Points, in no order, along strands that fork, close into loops and pass close to each other.
In the rows, zero is written as 128.
Points whose rows are less than 131 apart are linked; no others are.
Q_558: [ 64 170 169 149 111 125 126 124 115 106 156 161 170 176 142  68 142 155
  67  91 167 160 111 156 147 130 111 111 123 139 103 110 145 134 125  95
  82 162 152 162 108]
Q_47: [130  56 157 126 180 132 141 153 188 131 111  92 145 121 146 179 108  96
 145 101  54 122 143  58  98  83 139 117  96  94 128 128 104 130  93  67
 137 116 113 113 159]
Q_202: [160  53 158 161 153 145 139 159 198 172  88 141 127  95 155 109 117 107
 132 105  47 122 145  90  57  40 127 139  66  70 145 115  90 126 132  76
 151 125 148 106 180]
Q_593: [137  90  97 124 119 141 159 118 109 131 108 170 114 124 137 122 163 101
 158 153  99 137 136 110  89 111 106 142 134 139 102 115  88  88 161 167
 119 102 126 114 149]
Q_711: [140  90 129 134 135 116  96 127 129  70 132 114 150 160 141 146 155 115
 177 138 105 136 107 100 150 103 140 123 132  84 158 155  97 163 114 152
 152 139 104 116 133]
Q_44: [118 164 141 143 164 114 129 124 109 106 136 141  53 131 103 122 171 135
 113  65 151 143 122 143 118 117 115 138 148 146  86 199 167  82 126 162
 110 112 109 132 163]
Q_816: [123 189  85  93 119 122  97 146 104 110 175  80 137 130 126 156 109 146
 129 154 173 101 125 147 166 180 127  97 174 157 143 117 137 134  76  85
  90 124 123 131 102]
Q_689: [109 102 106 160  51 156 146 114  89 159 173 114 126 122 177 105  82 119
 126 169  92  95  95 109 124 159 119 158 170 154 143  93  75  69 110 114
 105 155 142 143  93]
Q_611: [174 190  69  45 172 124 151 147 141 191 153 101 129 111 126 165  88 138
 123 119 167 111 167 116 144 153 163 120 129 156 123 112 165 154 134  95
 136 104 157 100 136]
Q_522: [ 98 160 136 137  82 117 112 120 100  52 139 122 109 161 106 121 140 177
 160 140 154 130  99 179 145 176  71 158 204 149  99 173 143  93  58 153
  95 142 115 136 109]
Q_536: [170 211  66  58 157 123 126 163 105 153 173  99 104 125 125 171 128 143
 119 123 168 119 152 120 152 172 140 129 154 161 111 145 142 127  97 107
 111 102 137 108 144]
Q_329: [ 95 143 137 149  81 118  84 107 131  93 136  81 137 186 139 118 180 164
 136 167 101  96  51 121 125 116 155 150 102  97 177 177 125 136  71 156
 142 198 145 135 124]
Q_637: [111  95 173 133 181 110 148 120 194  71  73 133  72  89 116 136 129  91
 132  86 119 150 156 161 154 114 112 143 113 134 117 145 163  98 138 133
 150  92 171 129 201]
Q_341: [137  66 132 171 115 124 117 140 110 151 126 169 127 130 164  66 159 106
 108 104 102 142 121  88  91  76 141 153  97  82 136 162 113 153 181 144
 137 142 103 142 127]
Q_470: [160  91 183 138 137 138 171 109 180 140  87 120 112 108  95 156 116  80
 135 129  84 103 178 153 132 141 110 120  78 143 118  59  88 106 109 135
 153  80 125 129 168]
Q_917: [143 142 125 114 138 132 166 111 124 153  74 170 115  89  94 100 125 112
 120 167 137 142 147 162 101 137 121 105 113 136 100  79 152 132 206 184
 142  86 130 115 129]
Q_417: [ 92 133 149 143  96 122 123 114 101  32 159 173 157 175 118  80 152 158
 143 122 150 167 115 176 134 126  87 149 175 112  93 143 110 120 112 154
  95 154 125 117 113]
Q_527: [124 169 108 122 161 107  77 130 147  85 141  59 145 151 122 196 147 134
 160 135 129 112  97 115 171 114 169  97 121 109 176 158 147 169  69 123
 153 132 119 121 118]
Q_65: [163 169  91  61 184 135 162 130 174 178 123 106 134  99 102 171  71 115
 134 121 131 110 167 104 121 150 165 116  95 142 133 101 195 142 142 108
 171 102 144 107 145]
Q_336: [135 116  96 110 164 132 116 141 105 190 131 131 162 101 126 129 133 128
 135 137 157 155 152  89 124 137 152 118 133 125 139 126 154 176 143 121
 145 120  98 139 107]
Q_646: [163 182  60  97 116 116 106 141  79  90 139 124 161 143 118 125 163 170
 167 177 161 134 132 171 115 140  83 114 175 141 109 154 116 146 109 174
  96 124  94 109  91]
Q_243: [108 165 137 152  75 125  83 123  88 127 167  89 138 155 134 115 123 151
 134 183 129 113  77 130 141 183 130 122 155 138 156 138 125 135  73 114
 102 169  99 146 116]
Q_56: [131 148 131 105 191  93 137 151 162  80 144  86  96 147 131 170 118 107
 114  53 145 117 139  99 171  95 138 136 119 130 141 175 196 153 100 100
 143 100 124 136 151]
Q_323: [120  84 142 122 109 162 181 109 170 121  95 116 124 117 144 191 105  78
 149 159  80  78 129 123 115 127 106 135 135 135 131  85  52  54  90 108
 135  70 171 133 138]
Q_421: [104 135 105  96 153 102 139 124 160  39 133 140 122 127 122 133 115 151
 155  74 187 148 158 181 170 117  93 154 168 138  93 150 173 114 146 125
 116  95 176  95 132]
Q_162: [ 99 132 187 186  50 110  99 116 101  84 163 104 115 188 151  87 144 163
 108 122 107 112  78 135 143 136 112 169 135 116 136 169 119 116  81 139
 101 190 114 154 124]
Q_976: [137 108  91 112 127 135 187 112 131 117  86 144 122 132 140 181 159 100
 149 171  87 121 149 122 108 127  88 129 140 150 112 100  81  68 141 156
 134  74 149 137 146]
Q_617: [142 152 152 133 169 120 140 114 137 198 111 123  77 100  94 151 150  89
  97 114  88 126 158 126  96 132 162 126  77 143 123 102 140 111 140 132
 142  92 117 129 158]
Q_498: [106 154 105 113 127 118 134 116 114  48 132 132  88 133 105 147 154 164
 165  97 166 144 123 160 148 167  73 158 195 162  80 183 142  73  86 150
  99 104 136 133 120]
Q_110: [108 157 104  98 141 137 142 122 114 138 154  95 107 121 115 195 128 108
 128 130 123 119 139  87 143 166 142 134 153 162 126 114 123  94  86 110
 113 106 123 134 120]
Q_641: [167  64  77 152  82 143 102 146  65 151 141 172 176 114 139  84 161 140
 155 157 141 166 117 112  92 125 138 169 128 109 136 156 109 148 156 182
 135 124  80 131 115]
Q_333: [141 109 133 154 151 121 105 148 105 162 121 121 190 134 142 103 153 136
 118 124 163 142 105 105 158  97 133 112  77  91 181 161 170 221 145 123
 152 163 119 156  75]
Q_73: [ 94 111 183 180 116 125 137 113 124 135 146 120 104 162 161 120 166  97
  77  67 107 110 123  86 144  92 132 161  84 131 138 139 105 116 108  87
  89 157 146 168 108]
Q_233: [105  83 113  97 150 134 161 127 143  39 103 162 119 135 138 146 140 103
 179 135 134 153 151 149 147 104  73 138 164 114 105 125 101  97 154 148
 121 118 156 102 147]
Q_250: [100 180 138 130 160 107 151 139 128 140 142 128 112 138 144  92 143 125
  56  70 171 121 127 123 156  97 132 116  92 139 107 144 188 161 135 109
 111 130 140 149 121]
Q_894: [148 100 176 153 136 138 147 104 181 187  63 163 132  76  89 109  93 109
 100 137 113 114 142 131 111 131 141  96  66 111 144  82 165 158 198 145
 183 143 118 146 135]
Q_360: [129 130 167 130 178 104 160 136 196 102  77 125  60  95 103 143 107  88
  96  92 106 124 146 140 130 102 132 126  89 123 131 141 201 121 158 131
 153  97 154 127 194]
Q_429: [ 86 103 179 119 140 143 160  90 181 109  99 122 141 143 111 144 102 114
 102 102 146 133 145 147 182 130 142 113  98 146 131  57 123 117 146 112
 161 132 179 143 135]
Q_915: [176 132 135 170 107 123 101 125  87 170 154 100  49 167 138 155 138 141
 154  92  64 125 142  87  86 103 144 172 119 139 132 187  98  79  92 128
 117 161  72 131 136]
Q_25: [114 124 118 168  29 146 112 130  69 150 183  92 116 140 170  83  77 153
 135 178  94 107  83 129 120 187 109 167 155 148 147 119  94  99 100 138
 101 172 108 138 108]
Q_280: [151 186 116 114 125 126 174 108  86 170 100 164 122 101 102  92 152 127
  93 183 151 158 144 179  96 168 110 119 114 165  92  81 123 119 174 182
 112  77 133 131 124]
Q_205: [137 169  79  81 141 108 167 128 149  85 124 140 132 119 118 131 103 152
 151 108 180 121 168 207 146 114  99 142 157 159  78 131 185 109 172 140
 107  75 187  74 129]
Q_761: [153 208 103 118 141 107  86 171  97 171 171 119 141 131 148 106 132 174
  84 133 189 130 128 137 138 158 149  89 111 153 118 162 141 185  92  94
 102 149 106 151 131]
Q_361: [113 153 127 125 168 106 128 138 114 116 138 134  80 131 119 126 157 110
 106  87 139 134 132 116 124  99 127 116 139 116 111 173 168 136 142 149
 126 118  93 124 151]
Q_943: [118 138 123 119 170 130 135 122 129 194 123 138 120 105 115 130 143 107
 110 117 126 140 153  94 106 130 159 116 103 132 123 113 153 145 154 133
 146 110 113 130 139]
Q_252: [154 197 113 118 124 130 149 105  73 197 123 141  99 106 104 129 171 122
  98 179 129 155 139 134  91 181 106 146 117 179  99 105 106  80 143 166
 100 102 134 128 131]
Q_675: [131  89 145 171  64 133  97 124 111 135 170 159 115 143 185  96 125 141
 121 106  91 116 119  86 109  94 145 177 114 129 128 127  56  87 128 126
 124 157 125 132 118]
Q_267: [ 95 103  91 122  80 162 176  89 110 141 138 117 149 127 148 142 111 108
 122 178 113 106 106 119 131 162 111 122 176 156 142  72  76  78 122 105
 116 126 160 159  85]
Q_509: [106 180 143 142  43 123  73 123  89 130 134  85 130 179 137  95 128 189
 148 208 117 125  69 157 103 175 125 148 133 140 145 163 130 127  71 163
 106 187 100 130 139]
Q_507: [186  87 122 163  98 121  74 146 123 125 140  98 118 140 156 161 129 137
 178 132  51 110  98  77  96  97 165 166  98 113 168 189  69 110  75 153
 157 134  77 111 128]
Q_743: [179 193  82  69 160 134 139 167 134 201 103 151  84  69 111 146  93 142
 106 139 156 112 149 113  95 149 168 117 138 107 112 145 192 160 183 144
 150 103 139  94 144]
Q_630: [136  66 148 131 144 145 158 123 175 142  67 163 129  94 117 113 115  87
 154 147  88 129 148 121 106  95 113 115 103 107 122  82 104 122 173 143
 160 126 147 102 175]
Q_934: [104 102 148 141  99 161 148  81 113 197 112 178 187 122 130  67 141 150
 101 143 148 174 117 141 116 145 146 118  97 157 125  62  97 137 180 134
 128 138 147 146 109]
Q_986: [136 124 155 105 145 136 173  94 182 118  87 126 140 120  93 136  85 104
 129 129 141 120 163 160 165 145 125 108  82 163 123  50 145 126 161 141
 174 113 148 124 142]
Q_877: [ 86  99 130 118 129 125 139 112 129  12 134 164 136 146 125 125 146 137
 166 117 158 163 136 176 153 125  71 157 186 112  94 146 102 102 129 149
 104 129 157 114 119]
Q_591: [145  80 137 133 158 126 125 142 145 153 137  97 125 126 141 197 125 105
 153 114  52 123 140  52  89 112 162 136 108 114 133 147  91 116  78  79
 126 102  82 120 134]
Q_310: [140 125 115 129 113 112 101 117  99  72 143 131 144 162 125 109 172 142
 173 156 133 147 107 135 130 110 117 131 152 110 128 162 110 151 120 180
 128 141  90 109 127]
Q_217: [157 188  84  93 167 129 126 164 113 216 143 145 115  79 131 111 104 156
  80 128 184 134 150 126 110 150 167 109 125 129 111 145 173 183 162 118
 129 128 138 125 129]
Q_681: [130 169 132 134 141 106 102 134  93 132 162 107 109 149 123 135 167 131
 114 113 137 134 123  98 137 126 135 121 134 139 125 173 138 141  99 136
 122 139  77 139 137]
Q_970: [117 123 145 150 115 128  92 127 104 139 144 114 194 163 147  95 155 153
 102 124 151 141  89 113 165 123 134 101  93 106 181 134 132 199 124  98
 126 172 125 163  80]
Q_419: [138 117 142 174  59 150 102 141 122 150 155 141  60 133 189 124  86 144
 147 111  86 103 129  89  90  80 146 189 115 139 129 109  57  44 106 102
 140 136 134 120 109]
Q_237: [ 73  82 169 119 149 150 155 105 176 138 116 110 152 146 132 161 102 104
  96  89 117 122 130  95 159 119 158 106 105 128 149  78 108 124 126  82
 154 146 154 147 119]
Q_773: [132 197 110 101 123 112  92 170 129 143 174 111 165 147 167 116 100 183
  84 108 195 105 139 170 166 160 148  79 122 168 125 128 152 174 100  56
  79 149 137 142 123]
Q_357: [143 119 115 124 160 105 106 156 131 122 106 156 149 102 128 102 104 136
 134 129 168 131 141 119 115  80 126 101 145  82 125 148 198 193 206 140
 150 158 106 115  90]
Q_499: [100  86 151 114 173 116 129 138 169  45 126 110 115 144 134 168 123  97
 149  86 130 144 151 112 174 101 117 131 148 103 136 150 134 128 113 109
 143 130 134 125 152]
Q_413: [175 172  96  98 152 145 154 112 106 227 109 134 117  83  94 147 150 107
  96 172 131 146 155 129  92 192 126 136  92 157 128  93 112 118 145 160
 141  83 131 136 125]
Q_639: [193  96 173 167 134 146 146 110 167 229  93 135 102  91  96 138 121  98
 128 126  54 107 176 146  74 132 151 121  47 115 135  70  91 137 124 111
 156  92  95 139 148]
Q_860: [110 115 121 172  77 138  85 107 108 133 173  68 157 144 152 110 107 128
 150 185  88  89  37 129 145 159 166 137 131 109 196 135 107 130  73 120
 154 186 135 142 105]
Q_214: [166 113 190 171 133 129 148 103 168 209  89 142  98  87  91 113 109  95
  87 114  88 105 169 147 101 140 146 105  47 114 145  74 133 160 162 136
 160 111  90 153 144]
Q_876: [125 133  96  87 179 118 153 135 148  68 118 129  72 115 102 175 141 118
 165  87 145 144 149 141 149 131 103 142 158 152 104 164 166  81 124 142
 127  70 142 109 169]
Q_948: [146  57 154 133 134 174 153  99 169 198  62 180 184  81  90 116  90 118
 133 135 138 135 127 138 117 126 133 117  79 121 146  76 154 154 200 133
 201 179 133 145 117]
Q_391: [148 182  91 120 124 116  87 175  95 155 150 159 197 120 139  71 121 179
 126 139 191 157 140 187 109 141 119  90 146 144  99 135 133 189 134 125
  90 148 110 117  95]
Q_479: [ 83  70 158 120 136 149 137 112 145 150 137  93 176 148 145 152  91 112
  91  94 114 120 102  80 168 130 164  95 126 110 188  97 103 157 114  54
 155 161 136 159  76]
Q_290: [110 147 121 116 152 119 131 106 138  78 125 117  62 112 103 174 147 137
 153  75 144 136 126 127 159 172 105 160 171 177  99 175 142  58  88 135
 115  79 157 143 148]
Q_688: [147 143  52 105 100 130 136 126  76 119 135 134 169 136 138 133 160 152
 155 185 149 146 136 118 111 154  85 125 179 143 121 127 104 134 134 154
  99 117 108 142  84]
Q_137: [142 212 130 129  83 115  66 143  81 141 141 117 146 163 124  96 149 192
 140 191 159 139  98 160 101 176 116 118 132 151 117 173 121 152  70 149
  93 174  86 138 136]
Q_15: [125  71 154 170 115 133 132 131 133 137 101 195 101 122 161  62 150 105
 102 110  95 143 123 123  71  66 128 146  98  81 119 134  98 125 213 153
 127 138 139 121 161]
Q_956: [123 105 142 108 204  97 143 159 185  53 115 104 110 128 136 155 101  86
 131  74 123 132 152 101 162  79 113 126 117 102 142 165 193 148 135 104
 154 137 133 120 157]
Q_526: [147  33 150 127 176 140 140 164 187 134  91 131 156 102 149 130 102  92
 156 117  58 133 145  61  94  62 113 123 108  72 138 131 102 142 129  91
 154 142 132 102 180]
Q_241: [ 96 184 159 147  68 117  97 133  96  69 154 149 154 187 118  81 144 179
 132 140 148 147 102 188 120 161  92 142 173 139  92 155 138 122  67 142
  84 165 102 134 116]
Q_492: [117  99 112 108 145 142 146 127 137 138 128 103 129 127 125 198 119  87
 148 130  82 122 141  70 118 140 147 128 139 136 133 108  92 100  91 106
 121  96 114 127 124]
Q_903: [134 191 112 117 162 112 140 160 111 188 142 133 117 109 151  89 119 141
  58 100 174 117 137 117 132 116 155  93 100 129 116 156 192 191 150 107
 123 136 126 145 116]
Q_840: [143 175  48  77 132 127 125 140  93 129 150 105 157 125 131 162 134 148
 137 166 163 124 152 120 137 168 103 107 171 155 129 109 119 137 116 118
 100 111 122 133  87]
Q_822: [130 126 106 113 139 114 126 130 102  56 135 167 134 146 118  93 154 135
 166 138 152 158 131 165 112  95  91 122 175 101  94 152 129 149 160 181
 113 131  92  91 117]
Q_92: [147 163 105  99 149 132 128 160 130 175  65 163  65  68  87 144 118 128
 112 140 119 126 141  99  74 139 150 108 132  94 123 141 181 141 200 168
 142  92 114  97 149]
Q_467: [165  74  58 119 103 138 131 139  85 112 121 156 181 130 148 118 157 132
 182 174 131 156 124 108 109 123 105 150 161 111 131 134  98 147 158 170
 130 111  97 131  99]
Q_579: [142 199 142 122 160 112 140 136 115 142 119 143  34 108  97 121 151 137
  80  76 153 133 119 164 116 135 145 132 131 145  89 181 185  87 150 155
 116  73 141 120 177]
Q_572: [138 149 109 121 144 122  95 133  96 176 159 102 148 120 126 150 141 131
 122 137 142 144 136  75 139 156 156 114 134 139 155 140 125 161  91 109
 121 128  88 146 115]
Q_187: [ 82 130 166 152 156 110 141 119 137 113 136 119 104 146 140 125 159 101
  77  68 136 131 133 108 160  97 128 138 100 136 117 139 152 124 120 110
 110 131 145 159 129]
Q_103: [116  94  91 125  90 149 189 102 134 109 115 128 137 138 164 177 125  99
 143 181  92  90 123 115 123 129  94 137 175 138 134  97  61  53 120 127
 135  90 166 153 114]
Q_709: [ 78  90 137 118 136 133 122 121 143  40 148 111 129 146 125 162 117 109
 144 110 148 123 128 132 188 130 116 129 183 110 136 123 109 120 108 104
 127 131 153 132 112]
Q_364: [ 97  68 150 125  96 145 119 118 101  94 157 138 195 164 143 101 105 148
 120 119 136 129  87 122 168 131 137 108 155  96 171  94  73 154 155  84
 134 176 155 147  83]
Q_556: [123  54 134 122 115 185 158  95 136 221  88 175 200  99 120 112 121 141
 129 135 146 155 130 133 122 139 142 133  88 144 150  60 114 148 184 138
 166 148 139 149 108]
Q_100: [128 108 139 156 148 111 121 139 104 141 128 138 139 137 143  88 158 110
 106 111 136 141 116  94 125  89 128 119  97  86 145 165 151 194 165 136
 135 147  93 146 103]
Q_108: [155 177 166 124 151 105 147 116 122 161 117 129  53 101  77 130 155 110
  82 109 129 133 144 165 123 154 147 141 101 162 101 117 156  92 142 156
 133  66 131 123 169]
Q_867: [126 130 116  75 169 126 163 112 208  88 113  93 120 133 104 185  78 108
 153  88 145 112 172 133 169 127 142 142 119 158 127 111 193 113 132  90
 156  84 181 105 164]
Q_719: [144 108 171 145 163 119 154 142 211 107  50 141  77  69  91 131  95  88
  99 131  73 117 152 119 109  94 118  99  95  94 140 120 179 126 167 137
 155 135 141 108 193]
Q_583: [133 162 126 118 167  89 103 148 154  60 147  73 126 158 129 174 139 130
 133  88 153 110 123 127 191  94 137 110 119 116 156 177 172 171  88 121
 147 121 121 125 125]
Q_928: [ 96 186 107 108 110 122 118 139 116  75 163 134 143 146 122 121 131 167
 127 110 180 137 133 177 154 154 104 123 173 163  86 123 150 113 100 110
  81 117 140 121 110]
Q_444: [143  88 177 127 135 157 178 108 203 121  84  88 126 107 107 202  94  83
 144 131  78  88 153 143 129 140 113 122  92 135 125  64  65  77  66  99
 145  65 149 126 156]
Q_661: [ 86 136 164 158  98 130 105 119 103 136 166 107 165 167 157  98 141 141
  70 115 143 125  87 106 168 146 133 106 115 126 169 122 128 158 102  69
  99 180 118 179  90]
Q_715: [136 100 120 162  77 130  96 114  89 149 166 136 138 143 158 108 142 138
 134 133 107 138 115  76 116 132 150 159 129 133 139 143  84 123 118 135
 116 149  95 137 117]
Q_577: [162 204  78  66 169 130 154 144 105 137 146 116  74 122 106 176 151 123
 121 115 152 131 141 129 137 165 117 141 153 163  97 151 157  77 114 147
 122  80 137 105 151]
Q_200: [145 138  93  98 143 117 119 152 138 147 118 166 180  89 121  92  79 157
 135 130 186 124 156 155 108 101 126  98 153 122 101 119 187 168 214 137
 132 152 139  87  73]
Q_62: [172  97  84 143 111 141 102 149  64 193 126 161 115  94 115 104 162 122
 140 142 128 158 124 100  58 127 148 157 141  96 135 185 128 143 165 175
 125 113  63 128 135]
Q_861: [124 147 104 110 142 120 108 150 112 163 136 153 196 114 134  79 111 170
 116 121 193 156 149 154 127 116 129  93 141 134 110 114 165 184 172 116
 121 155 124 122  78]
Q_415: [123 176  93 103 103 107 100 142 111  45 153 123 164 151 117 128 143 175
 157 144 170 121 131 200 148 142  81 111 182 142 106 141 128 133  89 145
  84 127 117 100  88]
Q_796: [123  92 171 154 102 116  99 118 127  46 153 110 128 170 154 137 144 122
 142 127 101 107  85 110 159 103 136 152 134  79 171 167  74 129  93 142
 144 161 130 133 138]
Q_901: [ 88 101 194 149  90 147 158  74 132 119 116 153 137 140 121 112 134 119
 100 131 140 136 122 165 162 143 130 131 121 159 109  53  75  83 138 125
 114 117 182 143 126]
Q_574: [ 99  78 181 164  92 134 119 119 128  72 169 121 117 154 163 132 114 111
 124 103 108  99  96 110 157 113 127 163 167 100 146 144  72  93  93 105
 121 155 148 144 128]
Q_408: [148 200  71  80 159 122 157 146 111 110 144 140  91 118 115 137 134 146
 133 107 177 130 148 177 134 135 111 134 163 157  77 157 171 103 142 151
 107  74 153  96 147]
Q_787: [158  65 149 164 153 147 141 143 193 198  66 142 115  69 102 130 115 100
 130 130  45 120 149 102  54  90 138 122  74  83 137 108 131 142 147 114
 158 118 124 113 170]
Q_66: [ 96 189 142 129 117 120 102 158 119 130 162 137 181 165 160  80 124 171
  69 101 190 139 118 163 153 143 120  79 117 152 120 116 155 167 109  65
  81 166 130 157  99]
Q_550: [111 138 140 121 151 124 149 120 146 115  87 176 113 102 108  90 110 118
 116 140 149 145 142 148 112 100 131 101 125 114  98  99 179 139 216 155
 141 124 143 106 130]
Q_839: [165 180  76 119 118 113  69 161  91 133 134 127 195 125 123  99 157 185
 164 181 180 144 120 194 104 135 115 107 142 128 117 163 124 188 110 169
 106 144 105 107  96]
Q_866: [ 81  89 146 109 128 138 120 118 128  62 148 124 173 161 129 129 106 133
 131 112 153 133 126 139 185 124 120 104 167 100 145  91 101 143 151  95
 123 161 160 125  87]
Q_515: [165 157 120  78 159 126 178 106 186 124 102 111 117 117  88 163  76 102
 138 122 139 102 167 151 152 146 142 124  90 160 126  83 189 122 153 125
 170  89 159 108 161]
Q_40: [110  64 145 147  97 149 105 116 111 140 162 110 185 142 153 124 104 126
 119 129 114 116  71  95 164 141 166 115 145 102 197 111  83 153 111  79
 145 159 132 156  81]
Q_643: [133 141 119 119 152  98  72 129 147  62 130 101 177 154 124 139 162 155
 176 141 152 126 120 163 160  83 127 104 127  83 151 156 139 190 144 165
 154 156 133  89 102]
Q_634: [136  82 139 130 162 136 142 137 196 117  48 167 117  70  95 114  91  92
 138 157  87 126 144 106  97  95 116  98 118  86 130 103 164 135 194 140
 164 155 145 104 167]
Q_496: [111 114 160 180  19 124  96 128  92 101 171  96 108 167 162  77  95 169
 129 150  84 101  75 144 131 151 119 181 148 124 136 145  90  96  88 163
 122 187 113 127 125]
Q_656: [141 107  99 131 136 150 126 148 102 207  84 171  90  76  99 125 150 110
 129 142 105 143 140  98  54 126 144 133 132  92 127 149 144 134 190 162
 130  95  94 116 147]
Q_359: [150 223 119 131 121 105  60 159 101 147 144 103 141 152 138 114 164 188
 112 167 171 117 100 162 124 158 141  91  99 143 124 184 137 176  59 122
 109 175 107 145 141]
Q_969: [ 80  87 152 124  87 173 175  82 138 137 124 137 151 132 133 129 106 103
 114 146 124 103 104 141 154 148 136 120 143 147 140  49  60  80 128 103
 133 124 185 140 103]
Q_845: [113 127 106 148 104 141  87 114  97 151 176  66 163 127 131 134  98 118
 145 194 126 107  67 133 158 186 148 103 161 137 194 119 117 140  69  82
 123 162 118 153  90]
Q_753: [193  91 164 146 126 148 160 118 174 180  88 125 111 101 108 156 122  94
 155 143  51 100 167 140  84 117 118 127  63 131 119  64  59 104  93 110
 144  73 118 117 161]
Q_756: [ 64 172 142 122 110 136 126 117 129 112 153 137 152 148 124 106 126 154
  89 112 176 144 121 162 161 157 129 109 146 167 101  84 149 104 119  85
  88 129 163 143 114]
Q_544: [179 121 140 173  70 113  74 126  99 143 139  76  73 170 147 140 129 170
 160 126  57 110 107  98  99 104 155 177  97 129 163 194  87  95  75 171
 143 173  76 123 127]
Q_512: [117  73 167 129 162 133 157 127 174  94  82 148 103 108 121 139 133  79
 146 127  98 139 158 141 135  97 105 130 114 123 113 103 105  91 139 137
 141 107 160 107 194]
Q_690: [108  91 141 141 142 131 139 125 126 126  99 189 131 116 135  78 136 110
 125 133 129 163 128 126  96  92 127 119 131  90 103 117 135 144 216 161
 132 136 126 110 139]
Q_874: [106 145 168 163  87 113  91 112 110  73 149 111 163 194 137  87 177 160
 110 148 124 118  66 140 150 119 124 135 101  96 157 163 118 164  92 138
 115 188 134 148 108]
Q_39: [162 131 100 126 170  94  77 159 132 111 114 114 159 115 123 132 139 135
 174 145 155 128 123 134 137  83 140  97 126  82 151 169 177 208 164 162
 166 140 102 102 102]
Q_873: [ 84 114 170 185  73 133 121 101 112 122 167 111  79 148 149 134 119 127
 125 104 101 106 106 118 141 136 126 176 169 145 117 140 101  69  91 110
  94 157 138 147 132]
Q_181: [ 97 184  91 103 125 138 136 129 108 114 169  79 101 121 114 177 114 124
 117 137 154 106 119 133 162 199 115 138 188 176 121 116 148  82  77  91
  94 110 149 149 114]
Q_101: [158  76 142 163 135 114 101 146 138 128 138  98 138 145 161 164 139 105
 150 109  59 120 113  64 112  90 162 140  88  93 164 177  89 144  82 105
 141 124  82 130 125]
Q_30: [151  50 107 145 138 153 141 148 141 213  80 170 125  76 111 126 129  97
 149 141  77 132 149  94  58 113 147 143 111  95 133 120 126 132 169 142
 151 106 112 116 157]
Q_424: [106 117 115 133 109 142 144 102 100 128 136 164 148 139 137 102 156 125
 134 143 133 158 132 113 117 126 120 136 142 145  98 102  99 111 155 149
 106 123 129 125 123]
Q_213: [140 132  86  66 191 107 158 149 176  76 111 118  94 116 101 179  92 101
 170 105 131 124 169 129 145 112 117 132 144 139 118 141 197 115 145 120
 151  83 145  83 175]
Q_17: [108 116 144 184  51 152 129 122  98 159 170 103  65 137 176 123  77 132
 138 122  82  93 108 119 118 131 128 191 160 152 124 114  78  52  98 114
 107 150 139 129 113]
Q_981: [ 96 140 153 134 112 142 156  89 117 147 121 163 154 132 113  89 144 135
 100 138 150 165 129 159 135 139 136 113 110 164  99  62 113 111 158 140
 109 119 158 135 117]

A fork is a point with three links, a tip a point with one. Leave the first point through the second and follow the links. Name the first fork or tip that comes.
Q_877, Q_417: Q_515
Q_986, Q_429: Q_527
Q_323, Q_444: Q_981
Q_867, Q_213: Q_233
Q_243, Q_509: Q_646
Q_756, Q_558: Q_860
Q_556, Q_948: Q_103

How many points has the smallest loop of links through each point below? Write none if it is on no loop.
Q_593: 8
Q_512: 6
Q_30: 16
Q_470: 15
Q_40: none
Q_579: 9
